Each row is a point on a landscape with many valleys, with its height.
From any point a ball rolls to the lowest of the 2 points nearest to it. It stops when none of these is lower. Distance is the straight distance between rows; heights are no part of it.
getat height 19.4: |  -5 | -15 |   6 | -13 |   0 | -14 | -20 |  24 |  10 |  15 |  10 |  -9 | -22 |   3 |  -5 |  19 |  -2 |  15 |  -3 | -11 |  31 |   7 |  -6 |  14 |  22 |  -1 |  22 |
nep height 61.4: | -12 | -11 |  -7 |  -7 |  -9 |   8 |   9 |   6 |  31 |  -9 |  -9 |   5 | -11 |  -4 | -12 |  -3 | -10 | -11 |  -1 |  -7 |  -5 |  12 |  -1 | -22 |   7 |  -4 |   2 |
Bova height 57.7: |   7 |  -4 |   1 | -20 | -10 |   4 |  -8 | -10 |  19 |  -6 | -31 |   2 |  10 |  16 | -10 | -20 | -13 | -10 | -18 |   0 | -27 |  10 | -18 | -12 |  24 | -17 |  -9 |
godal height 62.4: |   7 | -20 |  -7 | -14 | -16 |   7 |  -5 |   7 |  18 |  -3 | -17 |   5 |   2 |  21 | -12 |   3 | -17 |   3 |  -9 |  -1 |  -7 |   4 | -17 | -13 |  12 |   5 |   7 |
pif height 46.5: | -10 |  -6 |   5 | -12 | -17 |  -3 |   1 | -12 |  44 |  -8 | -31 |   1 |  -1 | -17 |  -5 |   1 | -20 | -12 |  -3 | -20 | -11 | -12 |  -6 |   0 |  17 |  13 |   3 |
Nazed height 46.9: |  16 |  10 |  -5 |  -7 |  12 |   6 | -16 |   8 | -25 | -21 |  -3 |  33 |   5 |  -1 |  12 | -26 |  -1 | -11 | -33 |  12 | -12 |   7 |  -4 |  -3 |   5 |   4 | -11 |
Riful height 54.7: | -13 |   7 |   5 |   7 |  -7 | -15 |  16 | -19 |  22 | -12 |  -2 | -10 |   5 | -25 |   7 | -23 |   6 | -16 |   7 | -13 | -14 |   1 |   5 |  -1 |  17 |  -6 | -26 |
Pabot height 55.5: |  -6 |  -2 |  17 | -16 |  11 |  13 |  -7 | -12 |  20 |  10 |  -6 | -17 |  -9 |  12 |   6 | -12 | -12 | -11 |   8 | -16 |   1 |   6 |  -6 |  -9 |  22 | -12 |  -6 |
diti height 58.0: | -13 |  10 |   3 |  -2 |  -7 | -24 |  -3 | -15 |  25 | -19 |   9 |  -4 |  -6 | -29 |   7 | -15 |   7 | -16 |  14 | -15 |  -4 |  -3 |  -2 |   4 |  18 |   7 | -24 |
rasun height 35.0: |  -1 |  12 |   9 |   7 | -12 |  -7 |  -9 | -13 | -32 |   3 |  -2 |   4 |  14 |  -5 |  11 |   3 |   5 |  11 |   9 |   1 |  -2 |   1 | -12 |  14 | -11 |  27 | -10 |
Bula height 28.0: |   3 | -15 |   6 |  -4 |   5 | -18 | -13 |  17 |   5 |  12 |  17 | -14 | -20 |   6 |  -5 |  20 |   8 |  19 |  -8 |  -5 |  22 | -13 | -10 |  34 |  13 |  -3 |  20 |
Lep height 37.6: |  -3 |   6 | -12 |  18 |  -4 |  -7 |  14 |  10 |   1 | -16 |   3 |  14 |  -3 |  -8 | -10 | -17 |   0 | -19 | -26 |  11 | -13 |  10 |  17 |  -6 |   6 | -32 |  -8 |
Zupu height 11.7: |   2 |  17 |   8 |  13 | -21 | -13 |  -2 | -15 | -23 |   9 |   9 |  10 |   4 | -19 | -13 |   7 |  17 |  12 |   7 |   8 |   1 |  31 |   9 |   1 | -10 |   9 | -13 |
vavi height 23.1: |   9 |   5 |  10 |  19 | -26 |  -6 |  12 | -12 |  -5 |  -4 |   4 |  12 |   8 | -18 | -16 |   4 |  11 |   2 |   5 |   8 |   5 |  34 |  12 | -13 |  -7 |  -1 | -23 |
Kad height 26.7: |   1 |  -4 |   6 |  11 |  -2 |  10 |  12 | -14 |   6 |  10 |   3 |  -4 |  10 |   7 |  -6 |  -1 |  -6 |  -1 |  10 |  -1 |  -2 |  14 |   9 | -11 |  -7 | -15 |  -3 |
vogaz height 27.8: |  -1 |  -6 |   1 |   4 |   2 |   3 |   6 |   4 | -16 |  21 |   4 |  -9 |  -5 |  10 |  -5 |  26 |   8 |  22 |  11 |   2 |  13 |  -4 |   2 |   9 | -19 |   0 |  26 |
zafu height 50.1: |  19 |  -1 |   6 |  -5 |   3 |   6 |   1 | -13 |  -4 |   5 |  -5 |  -7 |  16 |  26 |  -2 | -18 |   1 |   3 |  -8 |  -3 | -17 |   4 |  -5 |   1 |   8 | -27 |  -7 |
kitab height 52.4: |  -7 |  10 |  -9 |   2 |  20 |   3 |   5 |  -6 |  -1 | -11 |  -3 | -12 |   7 |   7 |  15 | -18 |  -1 | -11 |   0 |  -1 | -15 | -25 |   1 |   2 | -11 | -11 |  -3 |
gem height 59.3: | -15 |  -6 |  -3 |   2 |  -1 |   7 |  12 |   4 |  31 |  -5 |   0 |   0 | -10 | -17 |  -4 |   7 |  -4 |  -5 |  10 |  -7 |   9 |  15 |   6 | -18 | -11 |  -1 |  -7 |
fuf height 19.7: |   6 |  -9 |  -2 |  -5 |   3 |  20 |   6 |  -3 |   8 |   6 |  -4 |   8 |   3 |  12 | -11 |  -7 | -13 |  -2 |   1 |   3 |  -9 |  26 |   7 | -27 |  -2 | -17 |  -4 |
boz height 51.5: |   0 |  16 |  -3 |  19 | -10 | -13 |  11 | -16 | -32 |   4 |  -2 | -12 |  20 |   6 |   4 |  -5 |   4 |   3 |  -4 |  11 | -17 |  -4 |   2 |  17 |  -5 | -19 | -13 |
boro height 5.2: |  15 |   6 | -10 |   5 |   9 |   3 |  17 |   1 | -39 |   8 |   1 |   8 |   7 |  13 |  -5 |   7 |   7 |  11 |  -5 |  18 | -16 |  -3 |  16 |  -7 | -18 | -10 |  16 |
Sopub height 41.2: |  15 | -10 |  -2 |  17 | -10 |  14 |  20 |  -8 |   1 |   1 | -15 |   2 |  29 |  16 |  -3 |  11 | -12 |   9 |  -4 |  12 |  -7 | -13 |  -1 |   7 | -16 | -14 |  -5 |
luf height 50.3: |  13 |  -7 |   2 |  -6 |   0 |  20 |   4 |   8 |  -6 |  -6 |  -7 |  10 |  15 |  18 |  16 |   3 |  -6 |  13 |  -5 |   8 |   5 | -15 |  -3 |  -3 | -21 |  12 |  -3 |
kape height 33.9: |  -2 | -17 |   6 |   5 |  -4 |  10 |  12 |  -3 |  17 |  12 |  -9 | -13 |  16 |  19 | -10 |   5 | -12 |   8 |   8 |  -7 |  -3 |  -7 |  -6 |  -1 |  -1 | -15 |   3 |
lezo height 44.4: | -13 |   0 |   9 |   7 |  15 |  -4 |   5 |  -4 |  14 |  16 |  17 | -32 | -13 |  10 |  -7 |  -1 |   1 |  -5 |  10 | -19 |   1 |  -1 |   7 |  -2 |  15 | -22 |   6 |
sinas height 69.7: |   4 | -14 |   3 |   3 | -25 |   3 |  -8 |   3 |   5 |   2 |   7 |  20 |   2 |  -7 | -17 |  18 |  -4 |   8 |   0 |   2 |  16 |  21 |  -5 |   2 |  -9 |  18 |  -4 |
Tison height 46.3: |  13 |  -2 |   3 |  17 | -13 |  -3 |   7 | -14 | -17 |  11 |   1 | -16 |  16 |  25 |  -2 |  -3 |   5 |  14 |  -1 |   3 | -13 | -14 |  -4 |  24 |  -1 | -11 |  -8 |
leko height 41.9: | -14 |  14 | -16 |  12 |  -6 |  -3 |   1 |  -6 |   6 | -17 |  -4 |  11 |  -4 | -31 |   0 |  11 |   1 |  -7 |  16 |   9 |  10 |  -7 |   2 |   4 | -34 |  18 |  -8 |
Gil height 79.8: |   6 |  16 |  -2 | -19 |  27 |   4 |   1 |  -1 | -43 |  15 |   9 |  -3 | -12 |   5 |  -2 | -13 |  17 |   6 |  -1 |   7 | -14 | -11 |  17 |  -9 |  -2 |   4 |  18 |
dagu height 45.9: |  -4 |  11 |  -7 |  33 | -23 | -17 |  16 | -13 | -14 |  -1 |  -4 |  -6 |  14 |  -8 |  -7 |   9 |   2 |   3 |   1 |  18 |  -8 |   6 |   5 |   9 | -16 | -13 | -14 |
zatov height 32.7: |  11 |  10 | -10 |   2 |  -1 | -14 | -11 |  -4 | -31 |  -1 |  19 |  12 |  -5 |   0 |  -6 | -12 |  18 |   7 | -13 |   6 |  -8 |  -3 |   3 |  15 |   5 |  13 |   8 |
Sim height 26.9: |  -5 |  -8 |  -5 | -10 |  27 |  -6 | -12 |  29 |   8 |   8 |   8 | -12 | -25 |  -4 |  14 |  21 |  -3 |   7 |   7 |  -3 |  32 | -10 |   1 |   9 |   0 |   2 |  26 |
sapu height 19.6: |   5 |  17 | -10 |  21 |   5 |   2 |   7 |   4 | -38 |   0 |  -1 |  18 |   4 |  -7 |  -1 |   3 |   3 |  -4 |  -6 |  25 |  -9 |   5 |  18 | -11 | -19 | -10 |   6 |
bebit height 54.4: |  -5 |  -9 |  -9 |  17 | -21 | -13 |  12 | -12 |  24 |  -6 | -10 |   2 |  13 | -11 | -17 |   2 |  -1 |   1 |  -8 |  -4 | -10 | -12 |  -2 |  16 |   1 |  -9 | -10 |
Fifez height 77.0: |  14 |   2 | -14 | -12 |  14 |   4 |   0 |  21 | -13 | -16 |   7 |  10 |   0 |  22 |   2 | -15 |   4 |   2 | -15 |   3 |  -8 | -15 |   8 |  -7 |  -4 |  -5 |   8 |
Piden height 47.6: | -21 |  22 |  -9 |  11 |  -5 | -17 |   2 |  -1 |   9 | -13 |   4 |  -4 | -17 | -36 |   1 |   1 |  20 | -14 |  17 |   1 |   7 |  -2 |   7 |   7 | -24 |   6 | -16 |
Gidap height 56.4: |   1 |  -1 |  -4 | -14 |  19 |   8 |  -1 |  -3 |  13 | -12 | -12 |  -5 |   6 |   4 |  22 | -22 | -12 | -10 |  -5 |  -4 |  -9 | -29 |  -4 |   0 |  -2 |   4 |  -5 |
dani height 58.1: |  -2 | -10 | -17 |   6 | -26 | -13 |  14 |   3 |  29 | -17 | -22 |  11 |   4 | -14 | -25 |   1 |  -7 |  -7 | -22 |  -2 | -15 |   0 |  -2 |   2 |  11 | -10 |   1 |
Gisom height 50.8: | -14 |  -7 |   5 |  -8 |  19 | -14 | -14 |  18 |  20 |  15 |   9 | -29 | -21 |  -3 |   5 |   7 |  -3 |  -6 |   8 | -14 |  17 | -10 |  -3 |  10 |  27 | -10 |   8 |
Sukis height 42.5: | -14 |   7 | -17 |  22 |   8 |   1 |  18 |   4 |   9 | -17 |   3 |   7 |  -7 | -15 |   0 | -20 |   2 | -18 |  -9 |   9 |  -9 |   4 |  19 | -12 |  -8 | -19 |  -6 |
siz height 49.8: | -10 |  -5 |  -8 |  11 |  -4 | -11 |   6 | -13 |  12 |  -8 |  -3 | -12 |   9 |  -5 |   0 |  -2 |   0 |  -3 |   5 |  -4 |  -8 | -23 |  -6 |  22 |   0 |   0 |  -7 |
vis height 40.6: |  14 |  12 |  -2 | -11 |  16 |  -3 | -15 |  -5 | -33 |  -8 |   9 |  18 |   2 |   7 |  10 | -25 |  10 |   2 | -17 |   5 | -13 |   1 |  -1 |   7 |   5 |  12 |  -1 |
Lil height 40.7: |  13 | -10 |  10 |   1 |  -5 |   8 |   8 |  -4 |  -2 |  12 |  -1 | -17 |  21 |  30 |  -2 |   5 |   1 |  20 |   0 |  -3 |  -1 | -22 |  -9 |  13 |  -3 |  -8 |   6 |
fogal height 30.7: |   3 |  -6 | -18 |  18 | -11 | -11 |   9 |  13 |  -3 |  -9 |  18 |  14 |  -7 |   8 | -16 |   1 |   6 |  -7 | -16 |  14 | -11 |  13 |  15 |  -1 |  -4 | -21 |   5 |
guvof height 60.2: |  10 | -10 |   2 | -22 | -10 |   8 |  -4 |   4 |  19 |  -6 | -26 |  -3 |  10 |  33 | -12 | -11 | -14 |   0 | -10 |  -4 | -17 | -10 | -24 | -10 |  20 |  -4 |   5 |
kadov height 38.7: |   6 |   5 |  21 |  -3 |  -2 |  -3 | -12 | -13 | -30 |  26 |  11 |   2 |   5 |   0 |   0 |   7 |  13 |  16 |   7 |  -7 |  15 |  14 | -10 |  15 |  10 |  21 |   2 |
vofit height 36.1: |   4 | -12 |  -2 | -10 |   6 | -23 | -13 |  19 |   3 |   0 |  15 | -17 |  -7 |  10 |   3 |   2 |   3 |   5 |  -2 |  -5 |  12 | -33 | -17 |  29 |  13 |   7 |  15 |
fop height 26.2: |  17 |   3 |  11 |  -7 |   5 |  18 |  -5 | -18 |  -7 |   9 |  -5 |  15 |  10 |   5 |   0 | -11 |  -8 |  -8 |   2 |   7 |  -3 |  30 |   4 | -25 |  -3 |  -5 | -12 |
Nekes height 60.6: |  -5 | -19 | -16 |  -1 | -20 |   2 |  13 |  15 |  26 |  -7 | -16 |  14 |   1 |  -3 | -24 |  10 |  -7 |  -3 | -11 |  -1 | -14 |  13 |   1 | -10 |   1 | -10 |   4 |
Zam height 29.1: |  -4 |  12 |  14 |  -1 |   0 |  13 |  -3 | -19 |  -5 |   1 |  -3 |   1 |  12 | -16 |  16 | -12 |  -1 | -12 |  18 |  -2 |   2 |  17 |  -1 |  -7 |  -9 |  14 | -21 |
samok height 49.7: |   7 |  -1 |  13 | -12 |  13 |  13 | -10 |  12 |  -9 |   5 |   1 |  -3 |   0 |  11 |  18 |   9 |  -3 |  13 |   8 |  -9 |  25 | -12 |  -8 |   4 |   5 |  16 |  11 |
Gifi height 35.6: |  -6 |  -2 |   0 |   1 |   5 |  -5 |  -2 |   4 | -19 |   6 |   6 | -11 |  -9 |   4 |   1 |  18 |  10 |  16 |   6 |   1 |  12 | -22 |  -6 |  22 | -15 |  12 |  16 |
veg height 31.3: |   4 |   0 |  20 |   7 | -11 |  -8 |  -4 | -15 |  -9 |  24 |  16 | -18 |   3 |   5 |  -3 |  12 |  10 |  20 |   7 |  -9 |  20 |   8 |  -6 |  21 |  17 |   1 |  -3 |
zeg height 56.6: | -12 |  -2 |   6 |   1 |  10 |  14 |   0 |  -2 |  16 |   1 |   1 |  -4 |  -5 | -10 |   9 |   2 |  -7 |  -5 |  19 |  -5 |  14 |   0 |  -2 |  -4 |  -8 |   9 |  -2 |
nos height 75.3: |  16 | -10 | -18 |  -5 |   0 |   7 |   5 |  26 | -10 |  -6 |   6 |  18 |   5 |  24 |  -5 |   7 |  -1 |  10 | -16 |   7 |  -8 |  -4 |  13 |  -8 |  -4 |  -3 |  16 |
nule height 39.4: | -18 |  15 |   3 |  -1 |  15 | -13 |  -7 |   4 | -10 |  19 |  18 | -17 | -31 | -16 |  -1 |  18 |  13 |   2 |  17 |  -2 |  22 |  -4 |  11 |   9 | -10 |   5 |  21 |
Gugo height 27.9: |   4 |  11 |  -5 |  20 |   1 |   5 |   7 |  11 | -22 |  -7 |   3 |  27 |   1 | -20 |  -6 |   3 |  -1 | -10 | -10 |  19 |  -2 |  23 |  20 | -16 | -18 |  -5 |  -6 |
lofo height 78.5: |  12 |   6 |  -6 | -14 |  23 |   6 |   1 |  14 | -26 |   1 |  14 |   1 | -13 |  11 |   4 |  -9 |  10 |   4 |  -6 |  -1 |  -5 | -14 |   9 |  -7 |  -5 |   2 |  22 |
ren height 53.1: |   4 |   4 |  13 |  -8 |  15 |   8 |  -6 | -19 |   0 |   8 |   0 | -14 |   5 |  17 |   2 | -19 |  -5 |  -1 |   3 | -14 |  -8 |   9 |  -7 |  -7 |  14 | -17 | -10 |
Leraf height 21.7: |  10 |  10 |  14 |  -3 |   6 |  19 |  -8 | -17 | -19 |   8 |   1 |   7 |  17 |  -5 |  10 |  -2 |  -2 |   2 |  13 |   5 |   4 |  14 |  -2 | -12 | -11 |  11 | -11 |
Tez height 46.1: |  22 |  -3 |   1 |  11 |  -2 |   6 |  10 |  -8 | -11 |   2 | -10 |   0 |  23 |  29 |   1 |  -3 |  -6 |   4 | -13 |  13 | -14 |  -5 |   4 |  -4 | -10 | -28 |  -6 |
tugi height 83.7: |   1 |   7 |  10 |  -2 |  13 |  16 |  10 |  -9 | -18 |  18 |  -1 | -16 |  11 |  16 |  13 |   7 |   0 |  12 |  18 |   0 |   5 | -12 |   4 |  -3 | -17 |  -4 |   9 |
lupo height 22.6: |   6 |  -3 | -11 |   9 | -10 | -19 |  -1 |   7 | -11 |  -1 |  23 |   5 |  -9 |   7 | -17 |  -1 |  11 |   3 | -14 |   2 |  -8 |   5 |   8 |  10 |   3 |  -5 |  10 |
Noko height 35.4: |   0 |  20 |  -5 |  23 | -16 | -12 |   1 |   2 | -23 | -15 |   3 |  25 |   3 | -32 |  -6 |  -2 |   6 | -10 | -19 |  22 |   1 |  14 |   9 |   2 | -13 |  -8 | -18 |
tude height 63.4: | -14 | -17 |  -8 | -14 | -15 |   4 |  11 |  16 |  43 | -12 | -31 |   9 | -13 |  -5 |  -8 |  14 | -19 | -10 |  -2 | -13 | -12 |   9 |  -8 | -20 |  10 |  12 |  13 |
nolek height 67.6: |  -3 | -19 |  -9 |  -9 | -20 |   5 | -11 |  12 |  25 | -10 |  -2 |  20 |  -5 |  -7 | -12 |  13 |  -7 |   6 |  -6 |  -6 |  14 |  12 | -18 |   4 |   2 |  24 |   2 |
Nifib height 36.6: | -13 |  16 |   8 |  13 | -10 |  -8 |   1 | -15 |  -2 | -11 |  -7 |   4 |  12 | -22 |  15 | -14 |   6 |  -9 |   8 |   0 |  -4 |  13 |   6 |  -3 |  -5 |   7 | -32 |
rekem height 42.3: |   3 |  -1 |  -4 |  -7 |  10 | -12 |  -9 |  16 | -10 |  -1 |  15 | -19 | -10 |  13 |   9 |   9 |  14 |  15 |   1 |   1 |  16 | -44 |  -5 |  29 |  -8 |  12 |  17 |
dekom height 19.0: |   1 |  -8 |  -5 | -21 |  26 |   4 | -16 |  34 |   6 |   0 |  14 |   1 | -33 |  -5 |   9 |  14 |   0 |  -2 |  -1 |  -4 |  23 |  -6 |  -2 |   0 |   6 |  18 |  25 |
Gad height 60.1: |  -8 |  -5 |  -2 | -10 |  12 |  10 |  -4 | -10 |  22 |  -9 | -21 |   1 |   9 | -17 |  25 |  -9 | -12 | -13 |   9 |  -8 |   1 | -27 | -11 |   9 |   2 |  21 |  -9 |
Velum height 36.3: |  -7 |  -1 | -10 |  16 |  -5 |  11 |   3 |   2 |   0 | -10 |  -2 |  17 |   5 | -19 |   1 |  10 |   1 |  -4 |   7 |   9 |   9 |  11 |   8 |  -5 | -27 |  11 |  -5 |
Zurub height 51.4: |  18 |   4 | -10 |  -7 |   8 |  16 | -10 |   8 | -17 | -16 |  -3 |  30 |  11 |   6 |  10 | -11 |  -5 |  -2 | -17 |  17 |  -4 |   2 |   2 | -12 |  -8 |  15 |  -2 |
Belo height 56.5: | -10 |  -9 |  18 | -17 |  13 |  11 | -13 |   7 |  23 |  10 | -15 | -27 | -11 |  12 |   9 |   1 | -17 |  -5 |   1 | -15 |  16 |  -4 | -13 |  -4 |  29 |  -8 |   8 |
Mepag height 54.3: |  28 |   6 |   0 | -18 |   6 |  18 | -11 |   5 | -20 | -11 |  -8 |  23 |  21 |  17 |  19 |  -9 |   0 |   7 |  -6 |  12 |   3 |  -9 |  -1 |  -7 | -18 |  12 |  -7 |
tuz height 53.6: |  -2 |  -1 |  13 | -17 |  25 |  -4 | -17 |  25 |   8 |  12 |   2 | -26 | -16 |  10 |  14 |  -2 | -11 |   1 |  -1 | -10 |  21 |  -9 |  -7 |   6 |  33 |  -8 |  16 |
lotaf height 44.2: |  -9 |  -4 |   4 |  21 | -11 |  -5 |   1 | -10 |   6 |   6 |  -2 | -18 |  10 |   0 |   5 |  10 |   3 |   8 |  10 |  -2 |   7 | -23 | -14 |  28 |  -7 |   1 |  -1 |
Rak height 54.6: |   1 |   3 |   9 |  -9 | -10 |  -3 |  -2 | -26 |  24 | -10 | -25 |   4 |  13 |  -1 |  -1 | -24 |  -7 | -16 | -11 | -12 | -22 |   4 |  -8 |   3 |  25 |  -8 | -21 |
keso height 53.5: |  -3 |  -9 |   6 | -15 |  12 |  22 |  -7 |   6 |  11 |   0 |  -6 |  -3 |  -1 |   6 |  19 |  -1 | -14 |  -3 |   8 |  -5 |  17 | -10 |  -8 |  -9 |   3 |  18 |   1 |
veze height 61.2: | -18 |   8 |   9 | -13 |   9 | -14 |  -9 |  -5 |  20 |  -9 |  17 |  -9 | -19 | -18 |   6 | -19 |   5 | -24 |   5 | -12 |  -6 |   5 |   3 |  -8 |  25 |   9 | -17 |
Maf height 43.6: |   1 |  14 |   9 | -10 |   8 |  -4 |  -7 | -12 | -38 |   6 |  -4 | -10 |  20 |   7 |  24 |  -8 |   8 |  13 |  12 |  -3 |  -5 | -16 | -11 |  12 | -10 |  14 |  -7 |
popo height 28.2: |  -9 | -16 | -11 | -23 |  15 |  -1 | -12 |  27 |  20 | -12 |  10 |   4 | -25 |  -8 |  11 |   8 |  -5 |  -8 |  -3 |   0 |  15 | -22 | -11 |   5 |   6 |  21 |  12 |
beduk height 38.3: | -13 |  -1 |  14 |  13 |  -3 |  -7 |  -3 |  -8 |   5 |  17 |   5 | -26 |   2 |   3 |   2 |  11 |   2 |   8 |  13 | -10 |  15 |  -9 |  -6 |  17 |   7 |  -7 |   0 |
veroz height 66.8: |  10 |   2 |   2 |  -1 |  -5 |   5 |  -1 |  -2 | -11 |   8 |  15 |  20 |  -3 |   6 | -18 |  -1 |   6 |  -2 |  -1 |   4 |  -4 |  43 |  17 | -23 |  10 |  -3 |  -2 |
pud height 71.7: |  17 | -14 |   6 |   9 | -19 |   5 |   5 |  -3 | -11 |  12 |   7 |  10 |  14 |   8 | -15 |  19 |   1 |  11 |  -2 |   3 |   4 |  21 |   2 |  -2 |  -4 |   1 |   1 |
vam height 36.2: | -12 | -19 |  -3 | -22 |   5 |   6 |  -9 |  24 |  37 |  -9 | -15 |  -3 | -18 |  -7 |   3 |  11 | -17 | -11 |  -3 |  -6 |   6 | -19 | -12 |  -1 |  18 |  13 |  14 |
fekab height 47.5: | -12 |   2 |  10 |  -1 |   9 | -21 |  -5 |  -2 |   8 |  15 |  24 | -22 | -25 |  -6 |  -3 |   2 |   7 |  -5 |  11 | -19 |   8 |   0 |   1 |   4 |  27 | -13 |   6 |
koz height 81.2: |  -1 |  23 |  -2 |  -6 |  26 |   7 |  -2 | -14 | -35 |  11 |   2 |  -8 |   1 |   3 |  13 | -15 |  11 |   1 |   8 |   5 | -13 |   1 |   5 | -14 |  -8 |  -3 |   0 |
motef height 65.2: |   4 |   7 |   5 |  -4 |   5 |   1 |  -4 |  -4 |  -8 |  -1 |  15 |   6 | -10 |   2 |  -8 | -18 |   7 | -13 |  -5 |   3 | -11 |  26 |  16 | -23 |  17 |  -5 |  -3 |
pato height 46.0: |  16 |  -2 |  -4 |   6 |  -6 |  16 |  14 |   4 | -10 |  -5 | -16 |  14 |  29 |  15 |   9 |  15 |  -4 |  10 |  -3 |  20 |   2 | -10 |   0 |  -3 | -28 |  -3 |  -4 |
bep height 17.8: |   8 |  -1 |  -2 |  11 |   1 |   7 |  18 |   2 | -29 |  19 |   7 |  -2 |   3 |  17 |  -8 |  22 |   6 |  22 |   2 |  11 |  -9 |  -1 |  12 |  -6 | -23 |  -4 |  26 |
dav height 45.3: |   8 |  -4 |   6 |  -8 |   7 |   5 | -13 |  -3 | -17 |   8 |   7 |   0 |   6 |  10 |   6 |  -4 |   1 |  12 |   2 |  -5 |  10 |  -3 | -14 |  10 |   4 |  16 |   5 |
tila height 40.9: |   3 |   7 |  -8 |  31 | -23 | -10 |   9 |  -8 |  -9 |  -8 |  -5 |  16 |   9 | -24 | -11 |   6 |   6 |  -4 | -10 |  19 |  -1 |   9 |   7 |  12 | -12 |  -6 | -21 |
metif height 43.3: | -14 |  23 |   2 |  17 | -11 | -18 |  11 | -14 |   3 | -14 |   5 | -10 |  -4 | -36 |   6 |  -6 |  20 |  -6 |  20 |   0 |   0 |   9 |   8 |  -8 |  -9 |   3 | -27 |
todib height 82.5: |  -4 |  25 |   3 |  -3 |  19 |   8 |  10 |  -9 | -40 |  15 |  -3 | -16 |   5 |  10 |  12 |   0 |   3 |  12 |  15 |   6 |  -7 | -11 |   7 |  -8 | -19 |  -3 |  10 |
puvus height 41.1: | -12 | -17 |   1 | -12 |  -9 |  -5 |  -8 |   8 |  40 |   2 | -20 |  -3 |  -9 |  -6 |  -7 |  11 | -16 |  -4 |   1 | -11 |   6 | -11 | -22 |   3 |  20 |   9 |  10 |
mik height 33.7: | -18 |   0 |  -2 |  -1 |  19 |  -3 |  -2 |  13 |  13 |   8 |  10 | -10 | -31 | -12 |   9 |  24 |   8 |  -2 |  15 |  -7 |  27 |  -3 |   4 |   4 | -11 |  -5 |  18 |
Gepo height 47.4: | -12 |   1 | -20 |   8 |  14 |  -1 |  10 |   9 |   6 | -15 |   9 |  -3 |  -6 |   5 |   0 | -13 |   0 | -12 |  -7 |   5 | -13 | -11 |  12 |  -2 | -10 | -11 |   4 |
libaz height 24.5: |   0 |  13 |  -2 |  17 | -21 | -18 | -10 | -16 | -34 |   4 |   9 |   3 |   4 | -12 |  -3 |  10 |  13 |  10 |   6 |   8 |  -5 |  14 |  -3 |  18 |  -5 |  10 |  -6 |
duv height 63.5: |  -6 |   7 |   7 |  -9 |   7 |  -2 |   1 | -12 |  14 |  -4 |  14 |  -7 | -14 |  -3 |   1 | -23 |   3 | -18 |   2 |  -8 |  -8 |  17 |   9 | -24 |  20 |  -7 | -11 |
veru height 8.7: |  -6 | -15 |  -2 | -19 |   7 |  -1 | -18 |  26 |  10 |   6 |  12 |  -3 | -30 |  -1 |  -7 |   8 |  -7 |  -2 |  -1 | -10 |  17 |   7 |  -3 |  -8 |  19 |   6 |  21 |
patov height 65.3: |  -9 | -23 | -13 | -16 | -28 |   2 |  -1 |  16 |  42 | -16 | -22 |  15 | -13 | -18 | -19 |  22 |  -6 |  -4 |  -5 |  -8 |  -2 |  11 | -11 |  -5 |   0 |  16 |   8 |
bop height 73.6: |  22 | -16 |   0 |  -3 |  -6 |  11 |   2 |   6 | -10 |   6 |   4 |  12 |   9 |  29 | -10 |   5 |  -4 |  12 | -12 |   4 |  -6 |   5 |  -1 |  -5 |   4 |  -1 |  11 |
sonav height 30.1: |   3 |   8 |   0 |  16 | -14 |   3 |  14 |  -6 |   9 |  -7 |  -8 |  22 |   9 | -29 |  -5 |   4 |   0 |  -9 |  10 |   8 |   7 |  27 |  15 | -16 | -22 |   4 | -18 |
runa height 51.1: |  -8 |   1 |   4 |   1 |  -6 |  -7 |   7 | -21 |  36 |  -9 | -18 |  -5 |   9 | -15 |   0 | -13 |  -7 | -17 |   1 | -16 | -16 |  -5 |   1 |  -3 |  19 |   3 | -16 |

Where does a ball stop that starts at each point below?
boz -> boro
sinas -> veg
Gidap -> lupo
Nekes -> veg
todib -> veg

Call two points neighbours if one is among the 2 nearest of the other. Go from one point of each pair to the other, from neighbour to neighbour, staying as low as possible. Name the highest point that can't be avoided.
Leraf and boro -> boz
veg and Zupu -> dav
Leraf and veg -> Piden
fuf and Leraf -> fop
Sopub and lupo -> Mepag
